A landscape with many peaks, sampled at points; each row gives a point and its height.
A climber steps from a point to the highest of its 2 nearest points, and stops where none of them is higher. Distance is the straight distance between rows; heights are no part of it.
(729) h=576: [ -5   3  12  -4   6  33 -65  37   7 -42  30 -46 -29 -38  14 -47  56 -55
 -21  53  -2  13]
(740) h=274: [ 73 -58  28 -16   9  -3  64   2   2   0  29  -5  54 -18   5  17  26  66
 -10  20  -3  22]
(559) h=236: [ 56 -53   3  49  -8  11 -84 -63 -48  24  13  11 -26  -5 -17  16 -49 -61
   1  21  48 -66]
(337) h=321: [-104   57   20  -37  -44  -22  -46   -2   43    0   16  -26  -37   72
  -30  -56   50   -3    3   12  -24   15]
(170) h=551: [-80  22  15 -70 -19  22  12  68  23   4 -27 -50  -6   8  -7 -37  23  31
 -23  16 -29  22]
(8) h=570: [-36  42  14 -71 -31 -31  32  21  29  12 -16 -47  21  31 -35  -5   7  98
 -26 -14 -37  25]
(411) h=205: [ 79 -65  -4  59  19 -23  93  -3  -5   8 -12 -28   6 -80  17  43   1   3
  32 -43 -23 105]
(429) h=231: [ 98 -79 -14  53  12 -17  92 -36  -2   4   6 -17  15 -56  31  30  33   3
  35   6  -3  75]
(63) h=225: [ 32 -84  36 -15 -11  25   8 -24 -50 -30  31   6  -3  30  26  14  28 -15
 -18  11  14 -19]
(743) h=228: [ 21 -23  -1  80   8  -7 -57 -39  14  -7  27  70 -25 -42  36  40 -26 -45
  47  -5  74  26]
(560) h=549: [-51  -6  -2 -39 -10  27 -40 -15 -16  10  -7 -17   1  33  10 -45  13 -17
   2  72   6 -24]
(491) h=317: [ 16 -12 -48  33  17  12  52   3  18   0 -16  44  15 -31  41  26  -7 -15
  57 -18  27   9]
(745) h=252: [ 92 -69  12  20  21 -11  81 -23 -11   2  24 -20  32 -48  20  20  42  30
   8  34  -9  43]
(648) h=251: [  4  -4 -37  59  10   2  30   4  27 -10 -14  75  -9 -36  23  43 -26 -27
  61 -68  35  28]
(687) h=325: [ 62 -23   6  15  26 -16  74  30   7  -4  -2  17  34 -24  -4  42 -19  56
   4 -46 -16  20]
(65) h=204: [  48  -61   19   27  -11   22 -103  -46  -50   -1   22  -13  -29   21
  -48    2  -25  -53  -12   38   19  -57]
(642) h=615: [ -4 -45  -4 -27 -28  35 -48 -52 -52  27  -9 -25 -16  59 -39 -24 -25 -18
  -7  62  20 -60]
(165) h=526: [-49  36  16 -15  10  26 -55  62  31 -20   9 -32 -10 -20   7 -73  46 -43
 -29  48 -14  11]
(739) h=482: [ -9  38 -17   0  22   6  -2  -8  20 -23   8  43  14  -8  20  -6   4 -11
  11 -28   1 -28]
(103) h=388: [-91  70 -12 -47  -7 -49  -1 -40  31  46 -15 -12  39  49  25 -45  31  25
   4 -17 -26  11]
(275) h=629: [ 21 -33  15  -2  -8  26 -61  -8 -30 -55  38 -40 -48 -40  22 -30  55 -67
 -19  44   6  13]
(213) h=301: [-10  80  15  -2  14 -11 -12  45  -9 -32 -25  15  -9 -34 -17  15 -27  10
 -38 -76 -46 -17]
(253) h=493: [-35  21  -5 -22  -4  17 -52  -7  20 -28  20  11  -2  35   1 -40  19 -16
 -10  36   7 -30]
(664) h=179: [ 43 -41 -32  66  22   1  79  30 -10  10 -38  -6   4 -75  17  44 -25 -12
  47 -65  -7  97]
(272) h=391: [  2  15 -48  22  12   8  11 -32  13   2   0  55  14   3  35   3  -2 -18
  36  10  33 -39]
(752) h=633: [-39  53 -27 -25  26  -3  32   2  32  13 -18  15  38   0  18 -17   0  18
  -1  -7 -14 -19]
(457) h=95: [ 17  17  41  24   8 -23 -90   0  39 -76  57  29 -21 -10   4   8   3 -13
 -15 -50  21   4]
(622) h=254: [ 51 -68  35 -44 -13  11  48  10  -2 -11  33 -15  34  37   3   9  40  61
 -26  31   7   7]
(150) h=625: [-52  10 -20 -21   0  -4 -26 -53   0  51 -29   4  24  39  29 -42 -14 -17
  13  74  18 -44]
(456) h=436: [  2   3  -3  10  -6   7 -97 -12   8 -37  36   1 -18  45 -21 -28   3 -35
  -8  56  19 -38]
(282) h=157: [ 49  66 -56  32  14 -39  69  41  32  42 -38  -7  35 -21 -50  28 -63  67
  12 -26 -48  17]
(234) h=395: [ 34 -18 -63  32  -6  18  19 -51 -22  69 -36  18 -10  -2  18   6 -32 -60
  53  56  60 -58]
(644) h=372: [ 64  -4   1   0  26 -11  68  52  -9   0 -13 -22  34 -52 -26  34 -25  60
 -11 -19 -33  26]
(239) h=105: [  2  61 -61   6  42 -14  72  49  38  47 -50 -11  51 -29  -8   4 -37  43
  19  -1 -37  14]
(292) h=606: [-98  -4  15 -54 -43  29  -1  56  23  -3  -7 -45 -34  35  -8 -45  36  17
   3  40  -7  23]
(402) h=340: [ 44 -32 -52  63 -10  10  -9 -45 -21  52 -19  37 -37 -26  23  27 -29 -88
  66  30  70 -33]
(703) h=660: [-85 -25  16 -63 -64   6   7  16  17  -7   5 -38 -35  68 -18 -27  34  40
  13  44  -5  13]
(611) h=377: [-47   7  10  16 -32  -7 -92  12  25   1  25 -43 -63  75 -64 -46  16 -34
   6 100  13 -12]
(588) h=562: [ 20 -63  41  13  -2  15 -38 -34 -50 -50  41  -7 -37 -50  37   2  43 -58
 -15   3  12  33]
(618) h=350: [-84  25  13 -18 -42  -8 -67   3  36  -9  26 -22 -40  77 -43 -54  34 -15
   7  57  -5   1]
(290) h=456: [ 21 -11 -35  11   7  28 -32 -59 -34  86 -25 -14  -7 -10  -2 -12 -42 -63
  22  70  38 -70]
(645) h=119: [ -4  40 -61  35  49   8  66  57  17  31 -51   3  41 -56  19   4 -21 -14
  32 -17 -26  15]
(202) h=375: [  7  69  -1 -37 -12 -27  32  54 -25   0 -40 -30 -11   9 -51  25 -21  71
 -62 -47 -60 -14]
(146) h=484: [-66  79 -34 -24  18 -40  36 -21  48  53 -28  -1  48  22  20 -25   7  35
   4 -17 -27   5]
(222) h=546: [-49 -11   3 -15 -37   7 -92 -58 -24  55 -25 -35 -20  69 -58 -38 -38 -26
   6  72   3 -56]
(513) h=185: [  2  13 -12  64   7 -12 -21 -25  32 -22  21  82 -14 -28  28  32 -19 -28
  47 -52  44   4]
(824) h=222: [ 19  98 -47  17  18 -48  68  18   2  33 -41 -10  24   2 -40  30 -46  59
 -14 -60 -53  -5]
(276) h=453: [-17  43  16 -60 -17  -4  35  45   5  -9 -20 -30  -7  22 -39   6   3  66
 -55 -48 -41  -4]
(426) h=237: [ 12  32   9 -14  17  -2  32  36  -7 -31 -14  19   8 -24  -7  28 -19  29
 -29 -74 -30 -12]
(829) h=458: [-51  68  23 -27   2  18 -36  88  36 -20 -13 -23 -14 -23 -18 -50  23 -20
 -43  -3 -34   0]
(417) h=538: [-31  13 -30  10  -3   0 -45 -60  -4  94 -35   0  10  31  10 -39 -42 -42
  11  79  32 -64]
(265) h=709: [-11 -19 -11 -23 -27  12 -40 -71 -21   3  17  19  -8  74 -16 -17  -8  -3
 -10  29  16 -63]
(305) h=277: [ 51 -68  -1  41  -6  13 -26 -68 -56  22  12  33 -21  -9  15  22 -32 -53
  16  17  50 -51]
(490) h=379: [-32  80   9 -16  17   7 -15  81   2 -11 -33 -14  -1 -42 -18 -10 -11  -3
 -45 -35 -49 -12]
(315) h=596: [ -7   5  -7 -54 -16 -13  32 -32  21   2  14   2  34  59   2  -8  18  79
  -7   5   0  -4]
(566) h=235: [ 11 -64  31 -49 -20  30  25  14 -21 -33  33  -6  -1  42   4   1  42  16
 -30  11   9  -9]
(549) h=592: [  0 -20 -15 -31 -13   3  16 -60  -5  -1  16  25  24  67  13   0   4  28
  -2  19  23 -39]
(195) h=399: [ -20   -5    9    9  -14   19 -100    6    3  -10   19  -38  -33   44
  -33  -51   19  -43   -7  102   11  -17]
(362) h=163: [  6 -15  81   1 -13   5 -26  40 -13 -58  29  32 -28 -22  -3  29  -1  -5
 -41 -89  -6   9]
(78) h=297: [-15 104 -26 -19   8 -42  43  30 -10  26 -46 -27  15   7 -38  13 -35  59
 -47 -49 -59 -12]
(51) h=149: [ 40   4 -56  44  40   6  77  58   0  20 -50 -23  25 -72   4  29 -35   2
  35 -35 -26  52]
(31) h=130: [  6 -21  63   7  -8   3 -63  22   5 -76  52  29 -26 -15   3  12   9 -22
 -20 -47  14   8]
(565) h=46: [ 20  55  -7  40  20 -34 -99 -16  57 -49  42  19  -5  16  17  -6   5 -18
  -7 -12  25 -18]
(601) h=435: [ 13 -70  65  42  23   0  41 -23 -38  -7  27  37   1 -46  48  56   1 -26
   7 -54  19  81]
(681) h=496: [ 20 -74  56  25  10  -3   8 -52 -56 -28  31  18 -22 -54  51  29  29 -52
  -9 -29  18  57]
(569) h=485: [-25   6  -4 -63   8  20  39  44   5  -6 -20 -40  29  -9   5 -25  17  46
 -22  15 -22  15]
(396) h=284: [ 35 -31 -25  84  -4   1 -45 -49 -13  20   6  49 -35 -47  31  31 -23 -79
  67  16  75   5]
(412) h=315: [ 38 -23  29  35  23 -21  58  28  -7 -10  -6  41  17 -19   1  71 -38  33
   6 -90 -17  25]
(364) h=421: [ 22  11 -12 -26  38  11  65  45 -12  -7 -22 -29  37 -52   2   9   2  39
 -13  -1 -30  19]
(755) h=376: [ 11 -45  58  50  24  -3  41  16 -28  -3   0  51   1 -47  18  69 -37   3
   7 -88   9  69]
(308) h=718: [-30   6  12 -81 -42 -20  31 -11  28  -4  13 -22  17  70 -27 -11  28  96
 -11  -4 -16  14]
(515) h=322: [-81  75  -1 -47 -18 -17 -21 -21  29  10   8 -12   8  57  -4 -46  41  15
  -7 -24 -30   2]
(225) h=199: [ 11  -3  38 -25  -3   9  12  39  -6 -50   9  20  -7  -7  -5  23   8  19
 -34 -73 -17 -12]
(2) h=246: [ 46 -77   4   5  -3  18   5 -50 -58   1  18  16  -1  19  22  16  -1 -29
   4  27  34 -47]

For each start below, name the point where the climber stops.
(239) | (308)
(743) | (150)
(645) | (740)
(213) | (275)
(755) | (275)
(513) | (752)

Call two points neighbours if one is among the 2 nearest of the other. Go from one point of each pair to the other, from neighbour to neighbour, staying as high as possible. Name the lowest point that can't be avoided.
(265), (308) | (549)
(703), (275) | (412)
(740), (305) | (63)
(740), (265) | (65)
(752), (150) | (337)
